A landscape with many peaks, sampled at points; each row gives a point and its height.
From any point a climber steps to the highest of the 2 points nearest to it. It stops when none of these is higher. Distance is the straight distance between rows; heights are no part of it.
<2464> height 45.5: [ 97 103  96  94 136  89 128 118 162 143 116 114 129 110 101  60  72 161
 111  95 120 149]
<2288> height 55.2: [127 142 132 111 138 158  87 113 150  88  91 147 133  94 108 136 103 105
  88 141 156 156]
<655> height 23.9: [125 179  88 200 107 158 161 224 126 127 119 132 136 116 135 122 154 128
 162 137  85 124]
<249> height 25.3: [128 126  97 111 139 113 184  95 137 181 163 129 175  68 103  95  95 118
 129 114 166 152]
<2501> height 43.1: [ 99 128 150 121 111  63 117  86 141  96  71 129 113 124 150 128 114 122
 107  99 165 115]
<1115> height 52.0: [105 115 138 163 126 152 130  87  90  66  39 134 173  91 129 193  87 110
 127 156 105 133]
<1153> height 25.6: [111  84 136 119 136 109 166 121 138 157 135 109 110 116 119  57  97 117
 149 109 134 162]
<210> height 45.1: [126 137 167 116 153  99 118  73 111  97  88 124 163 179  95  92  83 122
 100 122 124 180]
<42> height 42.7: [134 120 104 125 119 144  89 187 141 139 216 145 128 136 105 170 178 110
 106 161 136 126]
<1757> height 41.8: [134 192 106 156 111 156  72 116 136  78 110 160 139 136 138 151 174 112
 119 119 155 117]
<360> height 12.1: [100 120 120 112 118 119  99  93 119  98  69 146 117  41 150 185  87 136
 104 104 151 105]
<898> height 31.5: [ 97  85 108 140 118  79 196 122 134 161 128 111 146  83 129 110 120 113
 148  86 121 138]
<533> height 55.4: [ 79  80 138 113 134 113 137 101 130 109  51 138 131  66 166 163  45 184
 133 109 107 104]
<616> height 51.6: [ 90 100  97 168  94 105 158 185 164 111  95 117 138  69 137  99 114 132
 160 123  82 154]
<1777> height 58.3: [153 108 132  72 183  88 103 104 104 162 148  80  80 173 119  92 167 126
 126 162 154 116]
<1922> height 56.2: [173 113 157  79 152 128 108  92 108 120 152  93  84 195 125  85 152 125
 101 140 157 140]
<1986> height 48.2: [115 128 133 121  97  84 188 110 134 104  61 114 167  77 143 128 124 118
 103  70 147 110]
<906> height 38.8: [ 98 178 157 149 118  99 139 111  96  64  39 134 176 106 159 119 113 125
 140  83 142 124]
<2425> height 45.3: [127  93 142 190  97 119 150 139 138  73 113 108  69 160 156 112 175  79
 148 136 140 163]
<883> height 31.2: [109  75 141 145 127 151 120 132 134  93  99 117  63  72 163 154 102 123
 122 147 160 132]
<289> height 56.4: [150 157 180 128 116 133 170  89  64  76  83 138 184 153 168 140 108 154
 132  72  98 129]
<688> height 53.1: [130 165 177 109 118 146 162 114  90  92  92 126 205 110 140 118 103 141
 132  81  97 150]
<279> height 25.5: [133 119 107 100 155 117  94 143 114 195 184 125 119 114 127 140 141 149
 117 127 153  71]
<1608> height 49.5: [ 85  62 140 111 145  94 117 100 146  96  86 108 101 175 101 134  77 116
  86 172 162 134]
<1168> height 15.6: [ 95 193 113 133 115 110 115 124 133 140 200 112 117 183  97  68 167  86
 165 137 169 168]
<2190> height 23.4: [110  97 124  91 136 122 119 138 163 130 153 101 102 118 104  50 109 120
 120 127 156 175]
<856> height 21.7: [127 145  92  94 132 107 101 151 152 151 171 101 141 182  53 109 143 115
 112 148 109 125]
<1704> height 51.5: [117  72 139 125 133 114  97 103 159  95  97 133  89 177  97 155 115 109
  94 164 136 148]
<1893> height 46.4: [145 145 125 149  92 143 116 179 123 139 205 140 125 157 128 168 189 118
 143 141 134 112]
<2377> height 44.7: [ 89 129 118 181 105  80 147 157 140  87  45 120 125 121 178 129 117 147
 152  94  94 117]
<2204> height 17.6: [ 77 135 114 180 133 141  75 151 167 100 158 140 120 144 116  81 127 103
 156 148 143 191]
<266> height 28.4: [137 110 155 204 123 163 158  94 131  75 132 114  98 183 155 132 158 115
 157 156 118 140]
<2370> height 41.9: [ 91 178 144 191 126  94 120 122 128  87  81 152 190 151 158 124 144 114
 170 117 107 122]
<434> height 20.0: [136 181 124 181 101 109 192 160  95 141 139 127 178 129 104  99 173  73
 187 154 126 146]
<221> height 42.3: [126  70 153 178  99 117 156 131 129  65  72  98  70 168 146 144 147 108
 124 143 111 143]
<2024> height 42.5: [173 152 148 120 117 120 192 146  96 188 170 138 125 129 105 114 142 123
 146 107 151 130]
<466> height 24.8: [137 127 111  82 156 113 102 136 125 176 199  77 100 201  84  73 183 133
 138 155 108 144]
<272> height 29.3: [119  95 125 136 119  92 128 146 140 167 155 153 116 137 129 152 147  93
 145 142 151  96]
<1148> height 1.4: [ 90  99  98 138 109  69 103 131 182 117 106 143 123 111 121 142 126 107
 121 137 137 121]
<1650> height 33.5: [ 82 136  69 118 116  75 138 154 155 208 194 137 124  90 104 118 113 145
 140 118 122  83]
<967> height 42.1: [142 129 169 134 118 109 166  87 121  74  71 118 147 179 117 112 124 103
  98 114 114 167]
<769> height 30.9: [104 146 127 121  98  72 188 128 121 164 127 114 160 122 103  80 119 128
 149  87 122 136]
<1972> height 39.2: [138 118 177 143 101 109 167 122 112  72  70 125 181 144 128 140 127 133
 117 127  81 144]
<448> height 45.6: [165 131 184  84  85 133 159 118  80 124  82 122 129 134 156 135 108 147
 106  76 101 109]
<547> height 24.9: [100 113 131 161 155 105 146 100 124 158 147 153 132 163 123 106 131  98
 163 132 114 152]
<261> height 39.3: [132 114 145  94 126  53 107  82 112 121  91 110 103 195 132 107 140 150
 103 116 105 112]
<956> height 47.4: [122 131 118 142 148 161  97 133 147 123 144 153 151  89 119 152 124  87
 140 138 156 128]
<1925> height 51.2: [121 116 125 125 104 169  76 128 154  66  65 133  98 109 128 152 111 129
  83 142 137 137]
<2256> height 31.8: [ 94 138  88 194 123 151 116 208 144 122 140 141 128  65 153 141 136 126
 192 144 124 135]
<179> height 48.8: [103  71 135 103 145  69 113 100 149 131 108 125 131 139 106 139  96 121
  85 152 129 110]
<284> height 46.9: [116 142 167 172 133 113 148  65  97  85  90 155 195 196 132 140 131 131
 146 117  84 136]
<1621> height 51.1: [115 105 105 107 101  74 152 104 154 132  94 126 137  74 136 119 104 145
 109  99 141 111]
<1919> height 25.7: [141 135 137 151  95  81 189 130  93 120  95 127 152  95 156 145 165 101
 157 100 136 119]
<766> height 41.5: [178  90 184  72 151 157 143  88  85 135 106 116 123 137 129 127  93 146
  93 120 118 146]
<2549> height 51.3: [111  80  99  98 147  59 149  98 152 172 136 118 160 105  97 121 111 123
 107 137 128 112]
<1804> height 58.7: [ 93 112 155 132 136 157 139  86  91 101  48 137 127  70 176 182  57 143
 142 118 114 102]
<1009> height 30.6: [137 106 153 178 118 127 167  78 122  70 124 119 124 226 120 141 151 131
 127 147 111 155]
<634> height 39.5: [133 112 117 130 114 198 109 177 129 129 168 141  84  78 163 179 133 144
 135 131 129 107]
<396> height 39.1: [135 191 113 116 141 128  55  99 139 120 125 160 120 146 144 156 150 124
 113 112 149  89]
<2533> height 29.1: [123  75 113 108 150 131 132 117 139 142 163 128  83  70 153 133 117 135
 112 140 166  91]
<979> height 16.9: [135 170 126 205 136 146 166 171  92 123  79 104 154  88 170  91 160 126
 178 142 121 133]
<1554> height 44.2: [126 141 132 114 107 148  71 104 117  93  80 165  95  94 146 200 119 139
 119 124 113  90]
<1080> height 26.7: [144 191 119  92 137 102 136 161 101 201 174 104 131 180  97  98 135 172
 125 113 103 108]
<1351> height 38.7: [176 188 144 138 116 154 165 129  82 143 151 133 139 146 125 125 158 123
 130 124 150 149]
<1293> height 41.4: [114  99 105 183 112 157 122 179 179  71 106 107 112 143 137  97 139 116
 147 141 111 193]
<957> height 40.5: [132 123 162 109 121 165 114 117 144 103  98 120  88 155 155  86  92 148
 106 116 119 156]
<1052> height 12.0: [125 126 131 134 176 137  79 102 127 135 160 119 109 191 127 114 131 146
 135 160 113 116]
<840> height 48.5: [ 78  86 112 111 124  90 148 107 159 140  89 129 142  75 134 107  64 178
 112  82 110 133]
<2241> height 38.2: [116 152  95 130 127 156  99 173 148 130 232 114 142 155  79 132 165 107
 134 172 125 147]
<2378> height 31.7: [163 183 111 106 134 101 115 149 108 182 181 126 146 163  81 167 161 134
 107 150 126  75]
<63> height 38.0: [144  98 161  86 117 101 117 100 139 113  87 102 109 189 131  97 110 152
  81 117  98 132]
<2005> height 47.5: [105 140 114 120 104 171  79 123 141  69  42 150  91  68 148 174 114 132
 119 136 120 120]
<1306> height 8.9: [ 99 124  79 128 106 106 145 178 171 145 210 105 123  57 110 131 163 106
 124 114 201 134]
<1007> height 34.1: [167 106 163 171 126 179 188 138  84  80  53  94 156 101 160 126 125 139
 141 140  75 155]
<1962> height 36.2: [ 91 190 128 150 112  86 140 151 126 102  67 137 208  95 148 101 118 126
 150  89 135 139]
<1057> height 27.7: [173 131 117  89 156 153 118 125 113 159 203 137 140 166  89 163 172 107
 112 165 134 119]
<1884> height 45.9: [150 131 138 115 117 160 152 174 113 175 179 141 122 112 122 117 138 126
 150 124 138 138]
<2090> height 56.0: [132 121 131  69 139  72 131 114 125 158 131  96 103 153 117  72 141 133
 108 127 152 105]
<2006> height 48.1: [179 125 141  82  98 126 147 132  94 152 115 127 132 134 131 150 147 140
  87 102 111  96]
<1942> height 33.3: [121 142 125 116 120 184  71 189 138 146 205 123  85 111 164 128 144 143
 133 130 156 135]
<939> height 24.6: [131 116 147 132 138 182 113 132 117 114 180 126  87  79 173 136 148  92
 141 127 202 140]
<709> height 53.8: [147 167 138 174 119 139 136 116 116 110 177 136 117 176 145 128 197 103
 149 129 161 135]
<589> height 55.3: [ 98 115 162 125 134 162 114  83  98  82  69 153 135 104 127 181  61 139
 110 136 102 129]
<2237> height 58.2: [164 167 158 114 117 162  95  82 111  90  85 129 122 148 140 136 119 149
  83 101 137 132]
<680> height 48.0: [133 128 143 109 132 107  98 106 131  80  80 136 170 142 103 123  79 134
  92 122 106 154]
<182> height 29.9: [130 127 102  77 170 113  74 135 144 156 124 118 149 151  94 124 116 156
  99 140  92 106]
<2011> height 21.4: [132 135 119 102 154 101 119 102 119 152 154 112 143 194  77  97 125 115
 136 146 103 146]
<2191> height 49.7: [125 179 160 127 127 129 178 142  90 136 111 132 221  73 143 104 101 138
 156  76 121 146]
<903> height 24.4: [146 216 125  61 135 110 125 170 115 192 167  98 130 144  91 116 131 154
 114 137 151 105]
<757> height 14.8: [138  94 144 146 141 232  96  58 139  63 167 124  91 172 126 187 143 143
 107 158 119 132]
<509> height 51.4: [148 138 110  96 137 161  78 123 142 115 140 135 142 106  99 150 139 101
  89 151 159 137]
<804> height 23.2: [137 120 134 103 139 135 171 113 114 169 119 143 171  94 121 107 101 123
 130  96 140 140]
<1356> height 50.2: [161 149 138 139 114 141 110 127 122 132 185 131 100 174 133 128 185 138
 140 130 122 129]
<810> height 21.8: [132  87 142 179 126 192 150 161 130  64  91  99  95  99 160 114 152  84
 132 173 138 173]
<437> height 25.2: [178 121 123 135 127 168 156 141 116 156 193 146 142 174  95 145 159 109
 133 154 111 158]
<786> height 2.9: [100 107  87 121 110  59 128 129 174 136 149 128 137 116  78 126 144  84
 138 137 130 124]
<1207> height 37.2: [ 86 104 120 178  93  98 139 162 163  88  89 109  92 149 142  82 118 119
 143 117 103 170]
<2087> height 27.0: [107  81 131 173 139 112 136 103 122 152 144 171 124 137 130 159 125 100
 165 155 126 128]
<678> height 43.6: [155  99 166  69 132 134 149 110  94 154 100 115 128 124 153 115  90 174
 107  83 103 123]
<825> height 47.8: [ 80 104  86 159  98  92 154 168 165 117  72 122 133  71 174 111  99 166
 156 101  97 112]
<2122> height 37.1: [108 159 103 150 131 191  76 208 144 134 206 168 115 119 150 142 135 144
 154 143 143 133]
<1955> height 35.7: [101  83  65 126 133  64 133 126 160 192 181 142 124  80 126 143 127 142
 145 122 121  71]
<1165> height 35.8: [113  63 151 125 141 113 138  89 120 116  76 137 141 155 142 167  81 124
 123 146  98 111]
<2218> height 33.6: [168  99 154 109 176 137 121  44  97 136 133 110 131 227 127 150 142 155
 123 142  75 115]
<636> height 22.2: [104 134 117 159 148 130 147 124 107 177 206 152 128 157 105 113 131  96
 189 144 131 161]
<234> height 23.6: [126 120  99  86 143 102  79 181 147 172 202 110 111 135 104 152 166 153
 118 170 142  87]
<2538> height 39.8: [ 83 195 108 135 106  79 183 163 138 180 157 135 162  85 114 116 103 145
 149  94 137 108]
<1583> height 13.8: [123  94 145 147 152 167  67  79 148  84 155 130  82 179 146 170 127 136
 110 160 122 121]
<207> height 15.1: [121  76 106  86 194 138 138  78 117 162 122 124 139  75 146 136  74 144
 117 137 153  93]
<30> height 54.0: [133  62 117  95 143 100  95 122 154 116 135 111  87 168 111 130 155 121
  93 165 117 120]
<188> height 39.6: [113 108 116 109 108 103  96 130 132 153  87 158 118 109 162 171 103 166
 125 106  98  65]
<349> height 52.3: [ 67  99 147 139 138 106 127 113 135 121  66 147 120 119 165 138  46 158
 140 116 121 142]
<1067> height 27.5: [117 177 101 137 106 121 144 184 142 148 156 134 152 131  81 110 145 105
 155 126 124 151]
<1493> height 36.9: [148 185 118 138 113 138 125 166 114 169 162 161 127 120 125 191 144 130
 135 127 137  80]
<639> height 20.6: [176  88 150 157 131 180 184 102 125  90 168 109  99 200 124 112 161 135
 126 131  96 185]
<150> height 30.1: [122 126 117 137 101 141 140 189 185 109 133 117 112  94 123  76 132  95
 130 115 157 179]
<1525> height 13.7: [ 92 176 116 142 141 136  74 137 173 124 194 128 114 154 119  90 139  96
 151 141 170 172]
<1359> height 34.0: [118  32 128  84 123 126  88 126 174 108 108 107  48 102 144 157  94 140
  94 143 145 120]
<1971> height 22.6: [125 161 140  76 165 129  58  90 117 140  81 123 120 155 163 108 106 191
 121 105 115 100]
<1172> height 36.0: [116 128 104 159 119 173 119 194 148 130 134 160 110  70 171 147 108 141
 157 126 119 116]
<1444> height 37.5: [182 116 138  77 122 174 113 123 110 137 150 130  92 109 123 163 156 109
  90 142 156 106]
<984> height 27.9: [142 124  98  61 149 134  84 131 147 151 102 122 140  84 102 124  82 173
  80 132 111 105]
<737> height 19.7: [103 211  99 109  71  74 108 191 166 156 150 117 119 133  90  98 129 143
 135  99 138 121]
<1428> height 50.0: [139 116 118 113 123 149 123 148 144 169 148 149 123 126 126 139 113 141
 121 137  99 125]
<1205> height 37.7: [138  65 167 131  99 143 140  94 111  88  76 136 119 169 126 189 104 137
 105 147  83 125]
<1506> height 21.1: [101 103 128 140 136 120  91 130 169 102 144 124 100 141 121  72 101 104
 124 136 156 175]
<2402> height 39.0: [ 94 195 129 193 116 107 162 145 112 113  75 137 210 122 156 109 118 121
 181 107  97 138]
<1289> height 27.4: [135 186 156 160 111 105 143 125  94 129  99 152 143 155 151 118 139 132
 149  88 130 125]
<218> height 23.8: [134 187 139  87 140 112  93 126 130 168 107 136 144 145 143 114  95 164
 115  90 117 112]
<940> height 14.6: [136 160 126 185 119 166 146 151  97 102  72 121 139 102 188 124 153 150
 170 122  94 122]
<873> height 28.7: [164 143 139  67 160  84 140 114  83 196 153  95 148 176  99 116 143 159
 135 124 104 105]
<978> height 34.3: [124 131 106 119 145 161  72 173 158 142 215 128 133 166  86 116 148 151
 116 150  89 137]
<622> height 48.4: [125 143 135 186 134 152 142 106 121  57  55 140 164 113 149 159 125 108
 150 145 105 139]
<1178> height 25.8: [125  88 138 152 120 157 147 150 151  95 127 106  90 107 141  91 131  83
 135 145 152 186]
<403> height 34.2: [113  99 171 108 145  90 151  66  99 120  84 139 157 175 152 148  78 149
 131 113  89 118]
<1889> height 25.4: [130 202 145 119 106 104 135 139 138 142 108 126 138 129 141  99 125 151
 122  62 139 121]
<105> height 38.1: [133 103 117 139 122 158 191 152 122 168 128 129 137  38 126 152 123 119
 137 121 135 128]
<2281> height 43.2: [100  64 147 142 145 116 154  91 154 152 133 122  96 118 167 124  71 130
 153 136 146 134]
<36> height 4.4: [123  78  98 102 107  96 129 162 165 137 174 118 126  98  89 118 161  85
 103 152 146 131]
<2335> height 40.6: [ 88  64 142 144 156 124 108 104 146 133 107 125  62 113 168 117  57 138
 137 135 161  96]
<2345> height 49.2: [186 141 126 106 119 201 116 133 124 120 156 118 102 181 111 105 152 164
  76 125 100 141]
<676> height 16.0: [160  78 148 157 124 189 123  87 120  74 142 138 106 151 130 175 137 106
 108 168 128 142]
<2477> height 46.2: [112 195 123 151 114  99 192 125 111 155 111 135 189  76 139 101 114 115
 165  79 160 132]
<2017> height 50.6: [170 166 152  82 110 122 141 124  94 149 124 131 162 157  93 126 135 142
  99 111 113 117]
<2099> height 55.7: [162 152 150  90 144 137  97  77 107  97 100 127 117 151 118 114 134 111
  85 131 160 133]
<242> height 39.9: [160 151 102 123 120 164 145 167 106 165 185 162 158  98  99 186 131 122
 133 150 132 105]
<2453> height 29.6: [116 154 135  98 136 164  95 201 142 178 231 102 102 144 127 101 155 152
 130 148 148 134]
<306> height 35.0: [ 87  65 152 129 136 158 103  93 130  92  90 118  29  98 151 170  53 150
 108 143 168 123]
<10> height 38.9: [172 166 135 103 107 131 203 159  90 188 150 130 165  89 109 152 121 128
 112 107 140 111]
<339> height 50.8: [141 145 142 155 122 161 155 133 113  89  72 135 145  79 141 143 135 103
 134 119 128 138]
<2379> height 49.0: [ 67 122 138 165 138 115 122 118 130 129  99 159 111 140 171 104  80 135
 180 122 114 140]
<710> height 56.3: [146  69 103  63 160 123 112 139 139 143 173  98 105 135  98 121 153 117
  96 169 128 126]
<719> height 33.2: [139 138 145 124 108  82 168 121 122 142 105 118 145 150 123  92 125  99
 123 107 128 158]
<2552> height 53.6: [131  61 106  80 153  94 129 108 140 170 141 108 142 125  69  95 131  99
 105 163 126 131]
<1724> height 10.8: [130 157 118 127 196 147  61 133 138 143 210 108 101 198 120  95 151 158
 131 147 136 102]
<127> height 28.0: [110 107 108 107 146 105 153 136 135 198 179 122 115 121 110  93 110 120
 164 109 130 133]
<1000> height 52.7: [126 191 127 199 119 229  99 117 148  49  98 120 107 149 164 120 145 168
 134 116 109 144]
<1482> height 39.4: [184 108 169  74 137 161 133 106  78 136 119 125 116 125 114 155 133 110
  98 137 141 133]
<2515> height 31.4: [115 159 101 114 134 107 136 153 138 175 167 147 164 101  67 124 119 118
 137 142 133 138]
<1191> height 43.7: [143 134 119 119 145 176 105 161 143 147 182 183 134  93 126 181 136 103
 132 157 167 111]
<2149> height 26.8: [132 142 122 105 158 140  99 178 110 184 228 100  88 184 105  96 166 144
 142 143 117 124]
<1991> height 36.7: [125 102 144  92 155 111  90 114 133 126  90 108 113 186 135 120  93 180
  89 136  74 112]
<2290> height 55.1: [140 166 148 127 102 167 114 123 121 103  74 138 122 109 155 128 119 134
 104 101 117 118]
<1580> height 36.1: [129  72 121  76 167 114 112  91 154 119  98  86  76 100 138 130  86 144
  83 138 155 109]
<874> height 27.8: [126  72 147 124 126 188 112 122 126 104 147 124  65  72 189 164 131 103
 119 145 176 144]
<1046> height 50.1: [152 145 146 138 124 113 157  94  97 111 121 153 216 169 103 144 125 131
 128 114  83 143]
<1315> height 49.6: [127 160 123 179 141 215  91 127 149  79 117 155 114 129 145 126 113 151
 150 125 108 145]
<2491> height 56.7: [102  83  77 154 118 120 158 158 169 103  86 137 150  38 122 113  96 123
 127 137 114 152]
<324> height 16.2: [127 128 106 173 114 133 182 186 139 123 138 114 119  50 152 118 174  83
 165 127 171 137]
<1843> height 42.8: [102 187  99 146 117  84 198 151 121 175 121 121 151  61 143  96 121 158
 147  65 155  99]
<955> height 35.3: [147 171 125  94 117  97 173 153 114 174 170 125 172 114  76 140 123 117
 130 141 135 108]
<2154> height 28.3: [127 147  91 109 140 106 135 128 137 174 175 128 141  84 115 123 125 109
 131 114 188 127]
<2089> height 46.0: [120 118  99 189 117 180 118 174 161  82  83 127 140 104 133 116 117 127
 140 157  97 170]
<184> height 21.3: [148 113 146 101 144 175 151 126 120 141 125 140 136  92 125  92  81 125
 122 121 130 171]
<2007> height 41.0: [122 132 154  94 124  49 115  81 125 133  75 119 125 160 151 134 116 144
 106 103 134  81]
<166> height 33.9: [102  68 140 138 107  71 125 123 128 144  78 160 132 144 133 157 104 130
 138 118  71 103]
<2061> height 23.7: [125 176 108 128 108 118 103 155 153 132 159 131 136 179  85 101 149 131
 114 129 109 142]
<1285> height 45.7: [113 146 120 181 131 219  79 160 154  77 145 140 103  98 177 151 136 138
 145 127 131 149]
<1337> height 35.2: [155 100 144  88 187 149 104  84 110 134 113 100 113 218 119 107 119 181
  99 159  65 116]
<2186> height 18.1: [112 122 140 129 183 146  88  64 126 129 112 152 122 116 143 153  74  91
 127 154 184 134]
<373> height 42.9: [122 104 135 108 130 125 105 132 161 127  93 129 104 131 124  82  74 160
 108 108 100 165]
<845> height 30.8: [183 135 142 188 108 170 193 154  67  81  76 101 159  97 156 150 162 116
 159 156  98 132]
<1573> height 27.2: [142 100 119  97 153 126 130 104 115 193 165 143 112  71 137 157 127 124
 132 142 166  82]
<2445> height 51.9: [170 164 136 114 120 151 122 124 116 131 146 113 128 213 105  78 144 159
  94 112 113 150]
<1247> height 35.4: [164 116 148 106 120 132 114 108 116 106 140 137 106 109 121 188 179  80
 108 130 164 110]
<1049> height 34.5: [112  81  99 160 135 109 195 127 132 175 146 137 131  56 131 118 104  93
 152 124 148 131]
<2316> height 37.4: [123 178  97  97 125 111  77 127 140 125 118 169 140 104 119 145 128 144
 107 124 148  85]
<770> height 33.4: [141 200 134 159  90 120 146 175 127 143 144 137 140 130 115 157 178 113
 130 115 146 103]
<2523> height 31.1: [138 149 137 151 136 113 122 116 115 168 160 165 115 144 141 159 181  96
 156 139 152  95]
<1924> height 45.8: [ 97  81 156 157 131  98 161  98 123 132  98 129 116 135 166 110 112 127
 158 118 120 132]
<977> height 60.0: [151 177 170 166 105 159 144 101  88  45  76 124 172 160 158 142 156 149
 117  92  87 135]
<2446> height 11.2: [116 162 117 133 166 135  70 121 145 133 217 106  99 186 118  70 158 123
 141 142 165 152]
<484> height 18.8: [127 209 128 147 107 109 156 119 105 167 184 129 147 173  87  94 167  94
 174 112 157 142]
<1518> height 13.0: [143 119 126 141 169 186  68  79 122 101 162 127  97 207 118 141 151 157
 117 160 120 109]
<2307> height 32.2: [129 118 167 109 149  66 163  83  85 159 106 148 193 154 133 132 104 137
 158  97 107 131]
<2048> height 30.4: [151 147 157  88 164  77 149  77  73 176 131 136 193 172 113 123 150 148
 144 128 118 105]
<145> height 21.5: [120 145 144 105 168 108  70  74 143 115  95 122  92 153 138 113  94 167
 109 119 150  97]
<2104> height 49.3: [120 115 139 172 119 119 124 112 140  99 140 131 104 151 139 139 178  78
 157 152 162 138]
<1062> height 33.7: [118 114 119 122  85 108 130 164 168 115 111 118 104 118 131  88 138 128
 134 114 119 157]
<173> height 39.7: [146  86 150 140  99 131 141 127 127  93  84 124 104 141 132 160 129 110
 101 141 107 128]
<1861> height 33.1: [168 126 130 152 130 153 125 101 111 124 150 159 126 154 134 184 181 102
 129 146 137 113]
<109> height 53.3: [153  70 119  92 151 126 103 144 119 175 171 127 124 145 105 141 128 134
 115 162  76 115]
<1243> height 35.9: [169 177 136  75 114 135 147 173 116 189 161 130 139 102 106 162 127 160
 100 113 144  77]
<388> height 46.1: [158 124 147 147 126 211 122 143 143 111 178 130 110 152 133 133 134 142
 111 137 104 146]
<1873> height 41.6: [ 91 136 130 169 125  80 155 116 122  64  33 108 157 100 163 136 100 128
 137 109 127 133]
<1171> height 27.6: [151 125 144 175 103 117 190 138  92 112  76 108 150 120 170 143 176 104
 169 138 109 118]
<1835> height 45.4: [119 131 150 117  99  89 151  80 112  84  42 127 136  98 141 156 134 115
  93  79 163 116]
<2482> height 32.4: [154 101 151 137 125 124 136  60 114 121 131 136 123 232 108 150 145 140
 117 139  90 139]
<1272> height 20.3: [135 176 113 219 109 139 174 192 104 134 131 108 162 105 147 126 171 124
 193 150 106 118]
<141> height 18.2: [134  81 145 167 116 177 122 144 125  65 139 127  98 114 150 162 176  95
 121 164 133 149]
<1079> height 44.4: [110 168 147 199 129 129 132  92 111 115 109 176 182 167 133 140 134 124
 175 108  94 121]
<1961> height 19.9: [111 143 144 135 152 142  73  75 127  96 109 144  95 154 141 143  98 124
 122 147 164 132]
<2375> height 51.0: [129 100 128 110 134 121 127 111 141  98  83 148 176  96  92 122  99  96
  89 131 122 155]
<1089> height 35.6: [176 138 168 123 123 138 154 111 108 142 136 131 142 166 110 102 152 105
 117 119 147 163]
<1216> height 36.8: [140 107 161 158 118 129 193 128  80  81  48 107 202 117 140 123 117 118
 139 139  67 158]
<1661> height 18.7: [ 72 149  99 166 126  97 151 136 139 180 175 144 148 121 111  91 125  89
 203 125 138 140]
<594> height 16.5: [121 105 137 114 197 164  98  79 119 162 119 131 113  87 164 147  77 136
 130 134 181 110]
<1166> height 26.1: [149 120  84  55 177 152  52 146 165 144 133 125 108  83 123 141 120 160
  86 161 129  91]
<1594> height 23.1: [117 107 122  97 148  82 124 104 117 176 187 104 110 193  76 106 161  98
 160 160 104 122]
<1475> height 6.3: [118 105  80  88 118  85 133 152 167 160 218  96 118  67  85 103 156 115
 114 133 176 127]
<2102> height 31.6: [141 147  89  95 159 150  67 150 150 155 158 137 112 170 108 100 123 178
 111 139  84 132]
<270> height 29.7: [182 148 106  91 165 140  92 150 106 175 193 120 141 162  83 156 167 157
 109 172 114  90]
<482> height 12.5: [108  95  81 147 102 117 154 171 166 121 155 116 128  43 129 111 153  87
 141 124 170 142]
<1553> height 50.9: [133 121  77 151 103 147 127 180 161  80  75 129 156  79 112 123 115 119
 109 132 107 167]
<1788> height 23.3: [136 150 139 152 115  96 200 123 105 154 112 129 175 109 120 111 163  85
 174 122 134 135]
<911> height 37.8: [106  93 101 123 136  75 126 118 141 171 118 163 134  97 127 174 119 136
 136 129 116  77]
<486> height 20.7: [131 125 126 151 109 138 135 155 124  98 142 122  88  59 172 115 166  86
 144 118 207 138]
<667> height 38.3: [145  83 140  75 143 150  86 117 151 103  86  98  67 138 142 107  94 148
  74 124 137 142]
<2481> height 37.6: [ 62  96 139 131 138 143 112 105 143  99  68 117  49 118 166 121  48 165
 117 130 163 137]
<895> height 22.7: [187 112 119 141 116 188 153 103 132 105 178 117 144 195  90 122 151 132
 124 136  91 169]
<2021> height 27.3: [ 92 154  77 213 108 145 122 200 154 103 122 143 159 109 151 133 155 134
 177 145  84 141]
<687> height 54.3: [164 142 156 102 139 126 113  78 110 119 117 112 131 213 117  93 144 128
 100 132 129 122]
<1279> height 41.2: [130 157 106 166 120 213  87 177 141 102 184 151 131 100 137 169 153 130
 121 140 145 128]
<244> height 53.7: [136 123 110  80 113  63 139 119 154 145 114 108 115 107 118  94 128 136
  93  95 155 104]
<2053> height 31.0: [ 93 129 102 123 106  95 176 178 141 221 199 128 131 100  94 113 115 135
 160 122 111 123]
<1038> height 30.2: [122 193 124 170  99 108 146 173 119 119 104 140 154 122 147 126 157 119
 158 103 134 112]
<2535> height 33.8: [170 176 143  91 118  89 141 159  92 198 170 123 141 141 114 167 143 152
 119 117 120  60]
<302> height 53.5: [163 143 157  76 144 109 149 103  92 133 114 142 219 142 104 121 115 141
 101 117 106 146]
<1274> height 22.1: [121 209 112  93 119  81 102 151 152 184 155 116 126 134 106  95 142 151
 118 106 150 105]
<2324> height 56.1: [145 183 148 195 113 198 148 116 122  52  88 108 145 150 161 107 146 162
 143 115  96 150]
<1968> height 13.6: [125 109 124  99 147 138 139  74 118 138  93 138 126  64 143 173  91 138
 103 119 132  91]
<2156> height 45.2: [115 148 123 180 122 152  78 119 142  60 130 154 122 163 122 148 171  88
 139 133 162 132]
<723> height 31.3: [114  64 106 108 119 118 124 153 168 138 127 127  66  72 157 141  99 152
 107 120 133 116]
<2197> height 41.7: [132 143 111 109  98 120 106 135 109 130 113 158 112  96 144 196 149 144
 118 108 113  73]
<1710> height 22.3: [115 192 116 191 113 127 167 155 105 159 178 136 161 163  93 107 158  95
 199 129 133 154]
<2328> height 24.3: [137 123  75  69 141 136  51 160 147 138 169 120 121 115 109 145 149 149
  96 151 137 100]
<2306> height 42.0: [151 100 113 109 107 124 184 168 127 178 177 120 121  64 114 119 137 118
 141 118 152 123]
<371> height 43.0: [137  91 133 117 134 186  92 151 135 115 167 135  72 133 150 139 142 141
 120 150 114 120]

Where does a climber stop that starts at each point below?
<594> -> <2288>
<2218> -> <1777>
<1724> -> <2491>
<1506> -> <2288>
<434> -> <2288>
<979> -> <1777>
<547> -> <302>
<234> -> <1777>
<1475> -> <1804>
